Points on a hilly landscape, in no order, each with its height.
From any point a climber steps to the highest of the 2 points nearest to it. It stops when none of these is higher. Distance is the straight distance between rows; heights are no part of it.
toder: [ -9  28 -15  17  20  -7  16  17   8 -25   1   0  12  -4 -15  16  10   4
  14   1 -38  11   5 -19   5]  h=383
Binol: [ 11   9  29 -22 -24  10   7 -29  15   8  12  12 -16   1  11 -16 -10  -6
  -7  -5  29 -20  -9  17 -17]  h=139
Nofug: [-13 -11   6  16 -18 -17 -21 -12  -6   3  14  12  11   0   0 -12   5 -13
  20  -3 -16  -6  -6   2 -11]  h=701
febot: [  9  14  10  -8  -7   2  -4 -31  17   9   7  31  15  18  24  -1  -6  -6
   3  -1   5  -3  -2  -4  -2]  h=165
nukas: [ -9   4 -10   1  13   3  10  14   9  -1 -20 -16  -4 -16  14   3   4   0
  -2  10  11 -15  -2 -10  31]  h=77
roz: [  4  17  -9 -22  -9  19   9 -24  -1  -3 -15   9   6  10  21 -15  -7 -15
   3 -13  -6   1 -33 -16  24]  h=16
Gil: [ 26  17   5   0  -9   9  16 -12  18   2  -1 -17  -5   5  -1  25   2  -7
 -18  12  -7   1   8  13  10]  h=319
dav: [  1   5   3   6   3 -19   2  15  -1  -7  29  -4 -19  19  -7   7 -24  -2
  -4  -7 -23  19   0   7   1]  h=380
ven: [  7 -26  -6 -17 -17  18  -3  -6  -5   2 -21  12  16  15 -10   2  -1   9
   0  18  24  -9  -9  -7 -25]  h=126
meli: [ 26 -26   6  -9   1 -15  -6  12 -10  14 -13  24  17   1 -13   3   6  15
  17  19  24  -6  -6   6 -19]  h=99
Vun: [ 17  -4  11 -12  -2 -11  -4   1  10  -9  19   9 -22  14   9  -1 -23 -17
  -5  -9   1   0 -17  14  12]  h=418
dab: [-21  17  11   1  11   7   7   1   5   5 -24  11  -6   5  16  -2   0  -8
  -2  11  23 -33 -22   2  26]  h=59
lokef: [ -7  11  -6   4  15   3  29  20   0 -14  12   2  11 -11 -29  21 -14 -12
  14  -1 -30  29  12  -7  -8]  h=350
Zomaz: [-17 -16   0  16  -4 -17 -14  12  -6   4  13  -1  10 -18 -14   2   7  -2
   8   6 -20  21  13  -1  -8]  h=588
piz: [-10   4  -9  36  20  19  14  23  12 -13  30  -4  -5  -2 -10  18  25  16
 -10 -16  18   8  23 -16   0]  h=617
mamat: [-12 -12  20 -17 -13  -8  16  15  -4  18  -7   9 -11 -17 -18  14   1   5
  -2   7  15   7   7  -7  -4]  h=634
nute: [ 20 -23  26 -18  -9  -9  -9 -16 -18  15   4  17  15 -18 -11 -35  -3   3
  21  -1   9  13 -22  22  -4]  h=525
Roda: [-15  17  -9   5  18  -9   2   4  14 -19   0   6  19  12   6   7   2  11
   4  14 -17  -4   7 -22  -1]  h=417
kose: [ 16  -1  -1   5   2 -10   2   5   4   1   4   6   2  12  22  -9 -11 -21
  14  -3  -3  -5 -27   6  16]  h=442
bagu: [  0   9 -45   6  21  18  10  16 -11 -11   6  -7  19   2  -4   1  -4   7
  -2 -10  -4  12   5  -6 -23]  h=592
Keta: [  7  -8 -35 -24  25  15  12   7  -8   2 -14  -2  15   1  -1   5  -9  24
 -11  -2  15  10  16 -18  -6]  h=523
Zopo: [  8   7  -1  -9   6 -14 -14  15  -2  -2  -5  12   4  -7  -7  14 -24  -8
   4  -4 -27  34  29  -5  25]  h=275
rado: [ -4   1 -12  33 -17  -1 -21 -11  -9   2  -4  -4  10   9  17  -8  23 -24
  14  -5 -26  -2 -15   2   1]  h=590
peken: [  4   7 -12  -1  -5   9  19  15  -6 -22  -6 -29   1   3 -19   1  -1 -10
 -14   7 -14 -11  -6  -9  -6]  h=428
paduv: [  2  16  37 -24 -21 -18   8 -27   6   6  16  23 -22 -13  -6 -14  -8   3
   2  -6   9 -11  -8  18  -9]  h=131
divo: [ 10 -16  -8  21  -2  -7 -14   5 -14   5   6  -4  13   8 -32  16  21  -4
  -5  -4 -27  25   7  -7 -14]  h=620
suz: [ 18 -16   9  -8  -1  -6  -5  -1  -1  15   9   7   6 -11  24 -25   0  -7
  25  -1  15   1 -29  12  13]  h=477
felu: [  0  11 -16   9  -6   2 -14 -17   2 -15  -7 -25   8  -7   7  -7  -7  -3
   5   5 -34  -4   8  16   2]  h=390
gar: [ -2  -8  12   6   3 -16 -30 -13   2  -7  20 -11 -12  -2  13 -23  12  15
   4   4 -22   3  -8  18  13]  h=630
vitu: [ -4  -7  -5  -3  20  -6 -17 -13  -2  -7 -27 -16 -26   5   3   0  -1  -1
 -11 -10   0 -18   4   2   1]  h=520
Pev: [ 19 -20 -20   9  20  10  -7   6  -2 -12  -1 -11  -5   2 -25  24 -13 -17
 -10  -9  -1   7  18   2 -12]  h=443
zekiz: [ 15   6  -8  26 -20  -2 -23  -2 -10 -11  -3 -20  -4   9   7 -10   1 -17
  19  -3 -47   6 -16  13   9]  h=486
Gamo: [-25 -11 -20  -4  -5   7  17  19 -19  -5   2  -1  20 -17 -33  10 -34  -5
   0  -9   1   9   9   7 -16]  h=476
bifi: [ -4 -18   9   1  -2  12  17  22  -3  24  -3   8  -2 -33 -21  26  16  -6
   1   2  20  23  28  -4  -6]  h=672
Veti: [-24  10   5   0   0   7 -13  -1  -1   7   0  10   7  36  24 -14   1  11
 -21   5  22 -12   0 -20   6]  h=658
zimav: [ 11   7  13  -2   9  -6 -28 -32  -2 -14  16  -4 -20   0  11 -27  -5  11
  12 -26 -15  -7 -17  21  11]  h=669
ror: [-40  18   3   6  16  11  -5 -17  -1   3 -26  10 -10   8  19 -11   2 -12
   4  -9   4 -18 -26 -13  17]  h=44
Bebef: [-10 -10 -17  10  -8  13  -5  11 -15 -15   8  -5  19  -5 -48  16  12   9
 -19  -9 -14  11  25 -21 -18]  h=522
Difur: [  0  -8  -2   6  -4  18  32  25   1  11  17 -11  12 -10 -13  14   5   2
   1   5  10  25  14 -11  -8]  h=730
tuke: [ 23  -6  -6  -9  -1  13  -3 -38   4  10 -14  18  12  22   8   6   3  -2
  -3   1  11  -5 -10  -4 -20]  h=145
bas: [  1   8  22  14   3 -19 -13   3  14  -2  19  -4   1   6  19 -17  13   4
   7  25  -7  -8   9   3  -1]  h=718
vef: [ 10   4   1   0  13  -9 -20 -25  -3  -7 -14  -4 -28 -12  14 -11 -14   3
  18 -33   3 -19  -6  18   1]  h=591
temul: [  0  23  26  -7 -27  18   5 -42  12   6   4  24   9  13  21 -10  -4  -2
   4 -11  20 -17 -18   5 -11]  h=149
Tel: [-19  28 -17   8   6  43  14   4  10  -8  -8 -25  13   4   7  -1  18  13
 -33  15  13  -8   9 -14  15]  h=530
Sil: [ 25 -19 -15  11   4 -18  12  13 -16  16 -12  -9  11   4 -12  17  14  22
   7   0   7   0  -5   6 -14]  h=61
poma: [  2  -4  21   2 -14 -21  -1  13  -3  20   5  10 -14  13   6  -1  20  10
 -10   7  25 -19 -12   0  -2]  h=709
Dib: [  0 -10  11  -6 -10 -25   4   5   1   5   5 -24 -24 -29  -3  -6  -1  10
  -1   3   5 -14  -2  36  16]  h=107
Tavo: [  6   7  14   1  -2 -32 -20  17   5   2  12  11 -22  -1   4  13  -7  -6
   3  -2 -24  16  13   5  23]  h=331
pired: [ 11  -4 -11  30  19  20  -1  13  12 -12  18 -13  -4 -11 -18  29  22  15
 -12   1  -6  14  27   6   4]  h=552
vus: [-25  -6  13  -1  -3  -2 -10   3   7  11   9  21 -16  25  19  -5  -2  10
  -1   0  32 -13 -11  -6 -10]  h=641
Zuza: [  2 -11  27 -12  -2 -43 -26   5 -10   2  -5  22 -25 -15 -20   4  -3  -9
   5 -13 -16  12  14   5  16]  h=288
Gurif: [-26  23  -1   3  -2  38   9  13   2   8 -14 -13  14  24  21 -14   2   1
 -25  18  23 -14   6 -19  -2]  h=595
dulu: [-18 -19  22 -10 -10  -5   3 -15  -3  21  11   5 -13  -3  -9   3  15   6
  -2   6  -1  14  -1   8 -21]  h=601
kemat: [-11 -13 -37 -13   2   8   5  -6 -15  -3  -8   4  17   2  -3  -3 -25  -1
   9 -16   2   4  -2   8 -23]  h=521
Ret: [  2  10  16 -22  -7  -4  -4 -29  14   6  -3  21  -2  -2   9  10 -13  -6
  -5   2  -8  12  12   1  12]  h=186
Tep: [-27  11 -21   9  14  16  -2   6  13 -16   5  -7  30   1   9   2  14  22
  -8  21  -3  -7   4  -8   8]  h=457
sida: [ -1   7  25 -14 -16 -24  -1 -13  -5   0   2  -9 -14 -15  -2 -28  -9   9
   7  -3   6 -22  -5  16   0]  h=120
sunuv: [ 23  16   2   5  -6  13  12 -14   7  -9  -7 -32  -6   4  19  -7  -7 -21
  -4  10 -15 -12   0  13   8]  h=341
fab: [-17  -1  -3 -19 -10   4  -1 -32  -8   3 -25   6  -2  -5   9 -14   1   4
   6 -12   3 -13 -18  -9  12]  h=29
nadag: [  1 -13  -5   3  11  -3  -4   4   0  -3 -10  -6 -27   1 -11  22  -8 -11
 -13  -6  19 -23   9   1 -13]  h=482
vumol: [ 13  16  -5 -12   2  -1  -2 -14   3   9 -11   8   1  -2   3   7 -10  -9
   2  -3 -29  26  32 -12   4]  h=224
bamon: [ -8  -9   2   1  -3   4  18  28   7  -2   5 -27  -9 -25  -7   9   5   7
  -7  14  19  -8   0  13  22]  h=93
gef: [-22   5 -17  -6  -7  16  32  26  -8 -20  -5 -10   7 -13 -30   6 -10   1
   2  -7   4  -4   7 -20 -22]  h=454
tona: [ 27 -15 -13   5  13  22  -4  13   4 -24 -10 -24  -2  -7 -20  13   8 -21
 -11  11 -10   4   4 -10   4]  h=410
Vimiv: [  9  -6  27  -8 -14 -28 -12  15  11  -3  23  24  -6   8  10 -24   8  -9
  -6  18  12 -16  -6   3  -4]  h=800
zesi: [ 13   2 -21  -8  17  10  12   4  -6  16 -33   1  18   4  17  -2   9  30
   5   7  17   7   2 -16   2]  h=470
rabor: [  9  12 -24   0  18  -8  -5   4 -14  12 -16   7   3  21  31  -3   0  17
  -5 -20  13   3  -3 -17  22]  h=388
Duko: [ -5 -31  26  -6 -15 -10   3   1  -9  23   9   4  -1 -19 -11 -21  13   7
  11   9  13   7 -13  24 -23]  h=567
reten: [ -5  -1 -10  26   7  17  13  25   8  -2  22 -14   2   7   9  12   1 -13
  -8   1   9   9   6  -8  -5]  h=673

For each start below, name the point where the climber stops.
tona: zimav
toder: Veti
Gil: Nofug
Vun: Difur

Call two points neighbours if one is among the 2 nearest of the other. Go from one point of each pair to the other, from neighbour to neighbour, staying as high as possible. Name the lowest point that can't be avoided.
Veti, zimav: gar
divo, zimav: tona
divo, Nofug: Zomaz
bagu, Nofug: gef
Vimiv, Veti: vus
